The views of a scene show one set of named points, each view turned or mirrored, shifted and resized as a whole, with a little noise and some points left out.

Scene 1
View 1
dabif: [  2 -27  16  33   2  -9  19   5  10 -10  -4 -29   4]
Nogi: [  9  -1 -15   3  -7  -9   5   1  12 -66  19  -9  -8]
vop: [  7 -20  13  17  -7 -16  -2 -29 -18  21 -23 -47   2]
dusil: [  4 -16 -18  -2 -15 -15  -4  -3  15 -44  17 -21  -2]
Lokam: [ 19  12  -1  11  -4 -13   5 -23 -12 -37   1 -15 -10]
gabi: [ 60  48  68  85  46  -1  59 -31 -46  -9 -37   8 -30]
Dap: [ 13  -4  16  25   4 -12  12 -18 -11  -8 -13 -28  -4]
kigi: [ 14  12 -23 -28 -30 -22 -32 -52 -30 -29  -4 -29  -9]
morov: [ -4 -35  13  29  -4 -13  17  10  14  -8  -6 -36  10]
par: [ 19   8   6  28   6  -7  22  -3   8 -51   4  -7 -13]
Ret: [ 35  31   8  28  11  -7  24 -16 -10 -58   2   5 -21]
bato: [ 18   7  -3  10  -3 -11   3 -17  -4 -43   0 -12 -11]
geru: [ -2 -39  19  35   2  -7  23  14  16   0  -7 -38  12]
View 2
Ret: [ -2 -17  23  -9  29   7 -16  21   8   2  12  -8  -3]
kigi: [-36  25  22  14 -19   0 -19  43 -19  14  15   4  36]
dusil: [-31  10   7  -5   3 -31  -8  22   5 -18   7  16   8]
bato: [-16  -7  17  -5  13  -8 -15  30   4  -5  14  -1   8]
Lokam: [-15  -4  19  -4  13  -3 -15  29  -4   4  14  -2   6]
dabif: [ -8   8  10 -15  28  -5  -3 -12   5  -8  -9  14 -11]
Dap: [-6  8 20 -6 20 13 -7  1 -5  7  1  3 -1]
vop: [-5 10 19 -3 16 18 -9 -6 -8 12 -4  9  1]
geru: [-10  14   7 -18  27  -7   1 -27   4 -10 -13  22 -13]
morov: [-13  12   6 -15  26  -8   2 -20   3 -14 -11  23 -10]
par: [-10 -30  13 -17  28 -20 -16  33  21 -25  17  -5  -9]
View 3
Ret: [ -8 -10 -22  -9  40  27 -36 -14 -53 -20  -4   8  11]
dabif: [  5  32 -29   3   8 -20   9   6  -7  15  31  13  -6]
gabi: [ -49  -16  -55   33   84  -34  -80  -19 -110   -9   34   68   -5]
dusil: [ 20  22  -9 -22  -4  30  11 -14  13  -3   0 -16  14]
morov: [ 16  38 -28  -6  -3 -26  37  26  23  22  41  -9  -8]
bato: [  2   9 -14 -12  17  25 -13 -24 -20 -11  -6   0  17]
par: [  5   3 -20 -13  28  20 -13   2 -32 -12   8  -5   2]
kigi: [ -4  41   8  -1 -16  34  -8 -84  12 -17 -39  12  44]
Lokam: [ -1  15 -15  -4  17  18 -15 -33 -22 -13  -6  12  18]
Nogi: [ 17   7  -7 -26  10  41   2  -5  -5 -15  -4 -23  13]
View 4
dusil: [  0 -10 -41   9   0  -8   1 -25 -22   3  17 -34  -5]
gabi: [   0   55   27  -44    8   -1   23  -76  -24   47 -114   45   -9]
geru: [ -8   3  -1  16  10   4 -52  -8  -5  27 -22  -7 -11]
Dap: [-10  13 -10 -21   2  -4 -16 -22 -17  27 -34 -15 -16]
bato: [  1   4 -29 -13  -1  -8  17 -38 -24   9 -12 -25  -6]
Nogi: [ 11  -2 -36  17   3  -9  20 -43 -27   1   6 -23  -1]
kigi: [-14  -3 -57 -59 -11 -19  25 -13 -33   6   3 -62 -17]
par: [  8  11 -19   9   9  -1  12 -50 -23  14 -22  -9  -3]
dabif: [ -5   7  -5   9   9   2 -33 -20 -11  23 -18  -7 -14]
vop: [-14  13 -11 -33   4  -3 -22 -14 -15  29 -36 -16 -19]

Which points are out of place in each view (at most two, in the order of its rows)? Write none if all are in place.
view 1 -> vop
view 2 -> Ret, par
view 3 -> morov
view 4 -> none
